The views of a scene show one set of named points, each view turned or mirrored, shifted and resized as a whole, with a little noise and some points left out.
(in the rows, 128 means zero)

Scene 1
View 1
gutu: [ 85 141 142 158 144  91 125 133 118  80 148 121 140 128 157 126 136 125
 124 176  84 128 105  89  95  95 123 129 173  56 139 107 115 146 186 134
 141 162 151 103 127 169 136 131  85 114 122 106 143 151 152 121]
Fenap: [136 120 141 151 120 116  97 127 119 109 125 129 142 122 134 160 134 159
 101 163  62 146 121 122  61 115  98  91 163  73 126 107 119 110 168 138
 154 103 115 109 108 153  90 103  99 139 122 157 114 172 158 146]
mez: [103 136 129 128  91 106 102 134 161  99 129 125 148 101 154 139 136 148
 107 161  70 152 119 123 112 143 116 111 184  59 124 108 126 154 167 109
 132 151 110 124 117 168  87 111 110 120  94 147 117 170 158 102]
tuzug: [137 102 143 154 113 142 125 135 109 120 135 124 164 119 137 137 138 172
  95 167  96 156 129 164  73  93  97  86 146  88 124 101 108 148 126 130
 120 126 103 142 137 111 111 129  89 176 117 161 141 204 146 126]
samek: [105 120 183 208 177 101 113 140  95 101 146 118 137 124 120 118 120 138
  91 151  78 124 109 121  62  78 111  89 146  91  88 111 138 117 153 125
 153 134 114 119  90 142  71 105  87 123 134 134 120 139 146 147]
Gov: [130 118 141 173 137 103 117 118 113 108 149 120 136 108 129 151 148 143
 108 159  77 130 111 145  72 102  93 100 153  86 110 104 143 125 154 141
 147 130 122 113 102 143  94 105  85 134 140 157 115 148 136 149]
sila: [135  81 167 205 152 125 144 121 101  97 156 130 141 113 126 125 137 137
 104 139  88 135 115 163  94  76 100  86 135  86 102  96 143 145 157 113
 131 172 114 137 106 126  83 110  87 141 139 144 134 144 137 144]
Bagi: [112 136 140 151 127  99 111 142 122 111 132 121 154 118 133 161 133 153
 109 174  70 152 114 111  47  98  99 116 159  80 131 113 126 106 142 146
 152 107 130  98 110 137 103 112  90 140 126 148 139 173 153 139]
tuto: [120 133 119 146 127  94 143 132 131  89 155 115 141  95 159 165 163 123
 133 193  83 129 107 115  68  98  97 142 173  58 136 104 147 123 158 146
 138 151 159 105 101 129 115 106  77 135 153 125 156 141 144 140]
par: [104 120 139 175 137  88 135 125 129 109 147 131 155 104 112 165 136 136
 128 146  62 152 100 133  63  81  94 128 134  90 130 111 159 116 142 141
 153 144 139  84 104 137 107 109  81 120 136 158 140 142 135 142]
kadu: [ 79 174 122 123 100  80 104 168 158 129 135  94 170  83 140 138 132 168
  99 188  81 160 116 129  56 121 110 133 172  91 104 119 144 139  90 131
 134 118 105 121 105 120  88 113  95 137 107 160 140 188 140  94]
tefa: [104 118 176 191 159 111 119 146 106  97 149 115 144 119 138 108 124 143
  91 159  91 130 119 124  85  87 120  94 156  81  93 106 129 140 150 111
 135 152 111 138 102 133  77 110  94 134 123 123 134 153 149 128]
nirum: [134 101 151 173 125 131 112 124 103 117 141 119 145 120 131 122 139 169
  86 152  99 136 121 175  95 103  98  66 146  97 103  97 113 161 146 127
 126 133  92 149 129 137 103 127  95 157 115 165 106 184 138 128]
kud: [ 88 131 137 139 112 103 133 149 151  94 137 129 164 106 144 137 131 139
 125 163  74 164 112 115  92 102 119 137 165  63 140 110 130 147 147 114
 129 161 132 109 123 139 109 118  94 128 106 132 158 172 153 102]
sizu: [ 88 135 131 147 113  84 124 132 162  91 150 117 145  87 147 133 141 128
 122 155  73 140 109 130 114 126 114 129 173  63 115 107 157 156 161 109
 135 181 127 119 101 160  83 106  98 107 113 138 131 139 145 104]
Bevit: [ 61 152 151 176 136  67 120 157 144 129 146 113 172  95  96 133 109 152
 107 140  64 160 101 141  60  87 106 126 130 117 101 121 167 133  94 126
 151 141 106  97 100 130  86 117  89 112 112 173 135 157 124 109]
ved: [104 139 121 157 135  90 131 129 107 109 162  98 145 107 145 134 157 149
 106 186 111 118 109 153  75  88  98 115 153  95 115 101 133 157 129 159
 128 143 129 125 127 127 139 136  71 150 142 145 134 164 121 123]
tevan: [123 117 132 136  97 116 119 131 150  99 139 125 147  97 153 144 147 143
 111 163  77 149 123 142 104 129 107 108 171  60 124 101 135 151 159 111
 127 155 118 131 111 144  85 106 101 135 113 148 130 168 154 114]
Bofog: [ 66 166 124 130 123  91 136 163 132  92 155  93 159 107 177 114 145 140
 114 207 111 133 115 101  89  98 130 148 183  62 127 109 117 165 133 131
 113 165 141 130 136 125 135 138  83 138 117 101 170 179 145  89]
vad: [149 116 150 154 117 120  93 129 126 113 120 132 139 113 130 169 133 160
  99 160  53 151 123 123  54 122  94  88 164  72 117 109 130  94 162 131
 158  97 110 109  88 148  62  86 101 141 123 165 109 165 160 154]
Tiv: [ 99 138 162 180 151 100 121 161 110 114 153  97 151 103 136 116 129 153
  86 178  96 133 118 137  58  84 113 106 152  96  82 111 143 132 109 127
 132 137 107 138  96 107  73 105  86 145 133 137 143 160 135 121]
niso: [142 113 133 166 135 116 145 137 107 108 156 106 147  93 146 154 163 146
 109 190  98 129 120 156  52  79  87 115 152  84 108 100 149 123 118 144
 125 134 133 133  98  88  94 100  75 169 163 144 154 157 132 146]
kigu: [114 105 169 188 148 111 138 152 119 108 139 133 164 113 114 144 120 143
 113 149  69 162 112 128  50  67 102 113 133  91 120 110 146 109 122 120
 142 141 126 108  99 108  78 102  86 141 135 146 162 161 146 141]
vuv: [106 133 152 174 143  94  98 118 117  89 149 115 120 116 147 124 140 134
 101 157  81 111 109 117 105 120 114  93 174  65 104 105 128 143 195 129
 152 149 119 121 103 188  93 112  98 108 121 129  97 135 149 130]
Geso: [114 113 139 166 128  98 136 129 128 107 148 124 153 103 127 150 142 139
 119 153  75 147 109 146  80  89  95 118 144  87 121 106 149 134 141 132
 137 153 130 111 108 129 103 112  85 133 133 155 141 153 135 133]
lapul: [139 110 153 162 114 120  72 106 126 108 120 136 127 128 127 145 128 160
  88 133  58 139 123 138  99 143 103  58 165  73 107 104 114 130 199 121
 158 112  89 121 105 196  72 104 115 121 100 172  67 163 161 142]
View 2
samek: [143 130 128 128 102 117  67 126 137 148 126 121 140 123 126 143 138 100
 124 155 121 140 130  78 109 115 120 129 153 139 141 174 131 116 112 109
 114 150 134 122 143 130 122 147 123 122 143 115 110 133 129 135]
tuto: [102 123 132  99 104 137  86 130 118 147 135 150 119 142 105 109 140 101
 147 143 108 156 127  81 113 129 126 117 137 110 144 153 116 101 116 111
 116 156 135 127 184 119 101 129 118 144 132 126 111 133 108 122]
vad: [111 135 143 101  82 116  79 135 123 139 134 123 134 129 115 142 126 104
 127 135 141 153 116  83 137 134 129 101 166 135 140 158 117 112 106 119
 100 151 126 125 141 100 120 130 104 125 129 113 110 153 133 146]
tefa: [138 125 134 120 114 116  70 121 137 144 127 132 150 114 127 139 143 105
 130 148 124 134 132  77 111 134 121 130 141 132 141 171 134 120 119 106
 124 160 136 125 153 129 120 134 119 126 149 125 115 137 121 142]
mez: [115 119 144  89 110 116  93 137 125 126 130 142 151 111 120 131 137 116
 152 127 125 156 124  81 134 153 127 117 141 109 136 143 121  99 124 123
 129 164 123 134 154 117 127 105 104 130 159 146 107 154 129 149]
sila: [129 129 141 126 125 122  74 124 128 143 139 131 124 113 114 151 135 105
 133 158 132 129 138  80 104 137 120 126 142 142 151 177 118 117 122 104
 128 140 136 123 151 138 109 133 122 143 143 117 123 125 119 155]
gutu: [123 121 122 105 110 120  96 128 126 146 129 149 144 138 127 108 136 103
 144 136  99 152 123  71 112 116 116 122 128 102 149 154 124  99 137 108
 132 159 140 125 162 137 122 125 114 136 160 148 103 136 123 125]
sizu: [119 117 143  98 115 125  84 138 130 123 130 143 141 114 112 135 147 112
 160 144 112 163 129  87 119 148 124 133 137 110 135 144 122  94 116 121
 137 158 122 136 166 133 118 119 119 134 157 137 103 141 122 140]
Bevit: [121 123 142 126 107 123  81 138 145 135 122 148 130  92 112 149 148 101
 141 136 126 141 126 115 123 118 127 143 156 126 117 153 127 108  80 113
  93 160 133 139 165 134 124 148 123 119 169 133  99 118 141 124]
vuv: [139 119 126 108 108 118  85 133 123 137 124 122 150 129 125 126 136 112
 142 151 108 159 132  65 122 127 121 124 141 124 142 157 121  94 134 122
 132 148 123 125 138 126 132 128 120 132 146 137 111 147 131 140]
kadu: [106 114 142 101 106 126  85 130 136 136 118 154 145  96 113 125 156 110
 142 116 130 141 131 104 141 144 138 132 147 116 110 143 129 110  84 115
  87 182 132 139 182 102 128 124 111 118 153 146 110 141 126 123]
tevan: [111 121 147  93 115 122  88 131 123 130 137 142 138 113 112 134 139 114
 147 135 130 147 130  81 129 156 127 118 139 118 140 151 118 106 121 118
 127 158 127 131 161 116 117 110 108 137 148 135 115 147 121 153]
par: [107 132 140 116 101 127  88 140 128 141 137 147 112 124 105 139 133  98
 141 144 119 150 120 100 115 112 122 122 152 121 141 156 111 103 102 111
 107 145 134 130 164 135 111 142 120 136 148 123 102 119 131 128]
kigu: [113 137 143 121 101 122  71 127 139 146 138 147 123 118 114 148 137  94
 127 141 131 132 119  99 108 124 122 122 155 130 144 168 127 127  98  99
 108 157 142 127 167 132 104 141 114 129 145 110 109 123 121 137]
Bofog: [114 108 127 100 126 128  91 117 131 147 122 164 151 117 121  99 156 108
 146 123 105 134 138  78 117 140 127 131 117  98 132 152 132 109 123 102
 119 184 146 131 193 124 120 115 112 133 161 160 116 134 108 119]
Tiv: [131 120 135 121 113 126  64 119 138 148 122 136 143 107 118 136 154 104
 128 143 128 128 142  88 117 135 129 135 143 136 126 169 135 121  97 105
 101 168 138 129 170 116 119 140 123 123 141 125 119 132 117 131]
ved: [115 113 129 120 127 135  93 122 117 154 127 146 124 112 106 112 145 109
 135 139 118 129 148  80 124 125 130 128 128 127 132 163 111 103 116 106
  98 154 142 128 175 117 122 133 121 143 141 148 128 124 120 127]
Fenap: [115 132 139 105  91 114  90 133 121 145 132 130 137 125 118 132 126 107
 125 130 136 146 120  77 139 126 127 104 158 131 140 159 113 108 115 117
  99 151 130 126 139 103 128 126 103 126 136 128 114 148 137 143]
lapul: [132 130 142 103  96 105  91 140 121 131 132 112 150 116 123 149 119 116
 133 139 139 156 121  69 143 134 124 106 161 138 143 157 111  98 132 128
 119 139 117 125 113 110 140 117 104 125 146 131 110 159 148 162]
Bagi: [107 132 135 106  92 120  88 132 127 150 130 144 130 128 116 124 133 101
 128 127 125 145 117  87 129 118 126 110 154 120 138 155 119 111 105 110
  96 161 139 127 163 112 119 133 108 126 142 128 108 138 130 127]
kud: [106 125 141  99 112 120  92 131 133 135 134 160 139 115 118 127 139 103
 148 125 119 144 119  92 119 139 122 122 137 102 142 148 124 110 116 107
 126 169 138 134 175 133 115 117 107 132 165 142 103 134 122 137]
nirum: [127 120 142 121 127 118  88 121 122 144 135 129 137  95 115 142 132 113
 127 138 147 119 143  76 133 142 127 119 140 145 139 173 111 115 124 110
 107 145 137 125 142 113 131 121 111 135 148 139 133 136 133 160]
View 3
kud: [131 155 139 135 127 147 137 127 111 125 132 125 117 129 159 140 158 123
 126 162 111 128 112 105 107 104 125  95 156 109 120 144 124 114 106 166
 122 124 136 105 145 134 124 141 116 129 113  91 106 121 139 126]
tevan: [135 151 139 124 133 153 132 124 104 130 124 122 125 146 148 150 156 139
 123 166 127 129 124 110 103 121 123 100 142 113 114 132 130 123 102 167
 141 126 149 100 139 138 133 135 124 124 126 103 106 119 138 128]
lapul: [138 138 135 119 141 153 125 104  93 129 140 119 155 171 159 126 162 139
 117 154 140 128 128 128 109 150 131 134 153 141  93 127 144 144  98 160
 152 121 147 114 158 151 153 143 139 122 130 118 120 105 125 150]
Fenap: [126 148 147 123 133 149 124 115 106 127 126 123 139 146 146 133 159 126
 126 155 124 125 133 123 104 129 141 126 150 137 111 135 128 137 107 151
 142 123 135 128 157 121 142 135 136 123 117 113 120 111 125 143]
niso: [118 150 150 117 120 149 127 128 131 130 113 125 110 111 110 160 136 128
 136 149 127 115 118 125 102 118 137 114 122 114 134 129 120 123 119 140
 145 130 143 130 145 104 135 110 125 126 126 109 106 127 131 126]
Geso: [119 143 147 127 132 152 140 121 118 129 127 126 119 121 137 148 142 127
 130 153 118 121 107 122 111 116 126 109 143 116 117 133 121 126 122 144
 137 124 142 121 148 133 134 131 121 131 123 100 108 119 131 133]
kigu: [123 142 148 124 118 150 146 122 125 120 131 121 128 114 116 142 145 120
 128 132 119 109 112 111 116 116 132 117 160 121 123 147 113 121 120 136
 121 117 133 136 154 122 139 123 120 133 123 103 106 127 134 134]
tuzug: [124 159 141 118 113 155 123 144 113 125 127 111 131 143 130 143 158 127
 125 149 135 139 122 135 106 119 144 117 148 114 124 128 132 128 124 153
 148 133 127 118 152 109 144 119  94 120 145 105 104 119 130 117]
Gov: [121 138 145 121 134 150 133 110 117 131 126 126 125 128 137 143 141 129
 130 151 125 119 114 130 107 130 131 124 136 125 114 127 126 133 118 142
 146 126 148 126 152 130 139 129 133 130 123 109 115 116 125 141]
sila: [122 132 126 123 119 153 136 121 125 125 135 124 120 123 117 156 140 133
 123 128 138 108 100 121 115 128 120 124 148 117 111 126 130 122 118 140
 143 130 152 112 155 143 140 124 112 134 149 108 113 123 130 135]
mez: [143 154 137 126 138 151 133 119  98 129 132 121 131 155 169 136 163 136
 122 173 124 134 122 109 102 123 124 101 146 115 111 137 135 125  94 177
 137 124 145  98 141 144 132 145 130 122 115 100 104 116 139 129]
ved: [123 150 141 124 123 148 125 122 128 132 125 125 102 114 151 140 138 120
 137 161 124 132  93 144 101 113 136 115 123 105 133 121 132 121 126 151
 147 142 143 119 149 116 130 124 114 127 119  97 111 118 127 121]
Bofog: [140 165 126 132 116 141 120 128 128 125 130 125  95 114 171 135 156 115
 135 168 117 130  96 114  90  98 133  96 135  95 141 140 135 100  95 178
 122 143 140 100 140 115 115 133 112 123 100  87 106 126 141 112]
gutu: [128 145 122 141 125 137 118 113 122 127 137 136 103 117 175 133 156 115
 130 157 109 117  99 110  98 106 129 111 150 122 116 135 136 111  96 163
 126 139 144 103 156 137 114 149 124 131 106  95 132 111 129 141]
par: [112 137 156 131 137 150 147 113 117 130 128 131 119 113 140 141 139 120
 132 151 105 117 105 120 118 113 126 109 151 123 115 136 114 129 129 134
 132 117 138 132 153 136 131 139 131 137 114  98 113 118 126 143]
kadu: [148 165 162 114 132 153 149 119 111 125 125 110 129 134 160 119 152 123
 132 175 121 142 112 127 102 117 138 100 134  96 140 145 122 124 110 173
 124 118 133 130 134 111 144 125 128 122  90  92  81 132 143 108]
Tiv: [143 146 140 112 115 151 142 113 133 120 133 113 122 117 129 133 141 122
 131 137 138 113 100 126 104 130 134 124 134 105 136 139 126 118 108 155
 126 125 145 130 147 115 146 115 124 127 115 103  95 132 139 119]
samek: [136 131 129 119 120 147 138  97 132 120 143 123 129 119 131 129 142 120
 128 123 135 100  99 124 109 138 131 142 148 127 118 136 129 125 104 145
 126 126 150 133 161 135 146 126 135 132 118 111 117 122 129 143]
vuv: [137 134 123 126 135 144 124  97 117 129 138 131 122 134 164 133 149 130
 126 152 131 111 102 122  99 135 123 128 137 127 109 127 140 126  92 162
 141 134 159 106 153 150 134 141 140 128 114 108 125 110 129 146]
tefa: [142 139 122 121 115 147 134 111 128 119 140 120 124 123 136 136 149 124
 125 130 138 107  99 116 105 130 128 127 147 117 121 137 134 115  99 157
 126 130 152 116 154 135 140 126 123 128 125 105 112 126 136 132]
Bevit: [138 141 160 120 134 158 171 106 120 123 141 115 129 119 149 118 136 117
 129 148 116 126  86 131 122 123 124 113 154 101 129 145 113 127 133 148
 117 109 134 141 144 138 147 131 123 138 103  88  86 131 138 122]
vad: [127 146 155 116 136 151 130 112 104 127 123 121 148 148 132 137 156 133
 127 154 125 120 144 119 106 137 140 126 147 139 109 138 123 143 104 147
 141 114 137 135 152 121 149 131 147 124 116 119 113 114 127 147]
View 4
niso: [114 126 127 154 160 117 173 103 143 114 135 110 128 113 110  95 114 123
 110 134 124 154 159 124 164 172 119 136 134 155 138 192  92 126 124 183
 114 160 112 117 109  92  84 114 107 153 124 104 147 140 108 123]
tuzug: [145 110 138 144 168 106 173  92 156 121 103 128 141 125 118  97  99 103
 144 169 158 155 133 113 143 145 123 151 144 174 123 166 103  96 160 164
 147 142 142 124 119  94 123 113 125 145 146 105 142 157  79 128]
Bagi: [131 118 109 151 159  95 144 109 125 112 109 123 127 141 116  87 136 115
 101 156 112 132 141 109 153 160 108 166 176 136 101 170 106  81 158 175
 121 161 102 109  87 138  93 131 133 151 126 112 152 145  69 125]
Geso: [123 116 124 127 175 107 161 100 140 119 103 113 142 137 120  83 105 114
 106 140 132 127 164 111 148 169 112 158 147 123 126 168 116  88 137 166
 112 156 112  99 124 118  87 136 128 167 113 130 149 151  95 128]
vad: [154 112 102 145 143  86 156 102 140 120 112 102 132 141  87 122 137 130
 133 145 139 130 150 116 169 183 111 180 172 120  57 150 104  90 180 177
 123 157 127 141  86 146  91 129 109 139 121 115 142 160  58 122]
Gov: [135 124 125 128 163  99 170 109 145 115 115 104 144 135 107 105 118 126
 118 136 113 125 153 118 156 181 114 163 153 106 104 163 117  94 137 160
 121 157 121 127 118 128  85 126 118 162 109 124 151 145  87 119]
kigu: [120 116 118 141 155 119 164  96 125 114  79 128 134 117 130  70 122 139
  97 124 149 118 169 107 144 167 125 153 156 151 114 173 104  98 159 160
  95 173 111 108  87 126  93 136 119 151 112 126 147 159 114 131]
tefa: [147 120 128 143 159 125 158 106 148 102  83 120 145 123 141  80 117 140
 129 157 103 125 184 141 137 168 146 148 149 144 105 154 106  87 150 128
 113 177 134 126 142 137 103 117 120 152 100 137 140 146 106 123]
Bevit: [128 111 105 142 161 116 149  81 162  98  55 125 135 144 147  82 116 144
  80 127 132 100 126  72 118 161 108 158 166 110 134 170 113  63 142 149
  94 199  98  92 134 130 106 164 154 175 109 100 153 155 118 124]
ved: [123 133 140 137 183 109 166 112 155 108 125 122 146 135 130  87 107 106
 110 162  87 145 133 117 141 152 115 142 144 132 154 184 115  97 109 160
 137 156 116 106 136 100  95 112 138 171 128 108 155 128  93 122]
tuto: [105 123 115 140 176 104 139 120 116 120 141 108 128 141 108  70 119  95
  94 153  91 148 184 138 170 172 104 153 155 126 135 184 109 100 121 190
 110 146  91  82 120 125  65 128 126 167 113 132 149 129  77 130]
gutu: [128 124 127 121 189 103 133 135 109 112 105 129 147 152 140  50 118  92
 109 189  63 130 188 152 145 153 121 163 170 123 120 158 126  65 135 143
 126 148 108  89 135 154  82 117 145 169 108 159 149 127  63 131]
sila: [136 120 145 115 172 122 189 104 147 119  92 113 157 113 124  85  97 132
 132 131 141 121 190 132 146 177 139 149 127 134 114 156 119 107 140 136
 111 155 143 129 133 113  94 119 104 158 102 154 140 156 116 125]
mez: [154  93 103 141 168  96 120  90 157 117  99  98 133 168 116  97  98  92
 140 193 115 149 175 138 148 166 108 171 168 117 101 137 110  55 159 168
 126 148 113  89 177 146 105 147 145 167 120 130 130 150  47 126]
Fenap: [150 116 111 141 155  89 152 109 136 119 111 111 135 144  99 106 130 116
 129 161 121 132 146 118 160 170 111 175 172 123  77 152 113  80 168 170
 133 154 124 131 100 144  95 125 125 148 123 120 148 152  57 124]
kadu: [136 100  89 182 152 109 114  76 172  98  93 111 113 159 134  97 118 116
 102 173 112 152 123  97 133 149 101 151 174 140 138 175  88  66 145 183
 116 187  91  83 153 123 116 154 159 166 136  70 142 144  78 122]
Tiv: [135 119 116 166 151 130 153  95 162  95  90 119 130 120 141  88 123 147
 113 146 104 135 155 121 134 163 136 136 149 153 127 175  94  98 139 145
 107 195 120 121 137 118 106 121 126 155 111  99 144 142 118 118]
nirum: [161 118 140 131 169 105 181  95 179 115  99 117 156 130 119 112  96 120
 157 163 140 138 136 118 137 160 131 157 140 140 110 152 116  90 151 141
 147 150 155 141 145 106 121 110 122 154 130 116 140 156  86 120]
par: [114 121 118 119 175 101 161 105 122 118  98 119 142 140 117  77 118 119
  85 124 129 109 158  96 150 172 102 167 161 107 121 171 123  85 137 168
 102 159  97  95  99 130  78 145 130 169 108 135 158 150  97 128]
samek: [145 132 125 138 156 119 168 117 142  99  81 122 149 118 134  87 135 159
 112 135  94 103 171 128 140 176 141 154 156 123  89 158 115  90 149 122
 106 186 130 142 109 149  92 117 115 151  92 134 149 145 113 121]
lapul: [180 107 110 122 158  80 156 102 163 120  99  94 153 155  93 131 118 125
 163 166 123 116 155 126 150 187 119 189 168  86  45 118 126  63 183 143
 144 150 153 150 138 161 105 127 120 152 109 138 137 162  45 118]
kud: [128 100 112 138 178 108 124  97 128 117  88 122 130 152 136  60 102  90
 108 181 125 140 179 128 141 151 111 160 164 143 128 161 110  65 153 169
 114 151  99  68 145 135 100 147 146 167 122 137 143 148  72 135]
sizu: [133 102 107 132 176 108 125  95 149 115  98  93 136 160 125  81  96 106
 115 167 106 134 199 137 143 177 111 161 158 101 122 148 114  65 138 163
 102 159 100  77 188 143  85 154 139 179  99 144 134 144  80 127]

Which points are out of place in each view (at most two, in the order of its rows)? Write none if all are in place.
view 1: none
view 2: Fenap
view 3: none
view 4: vad
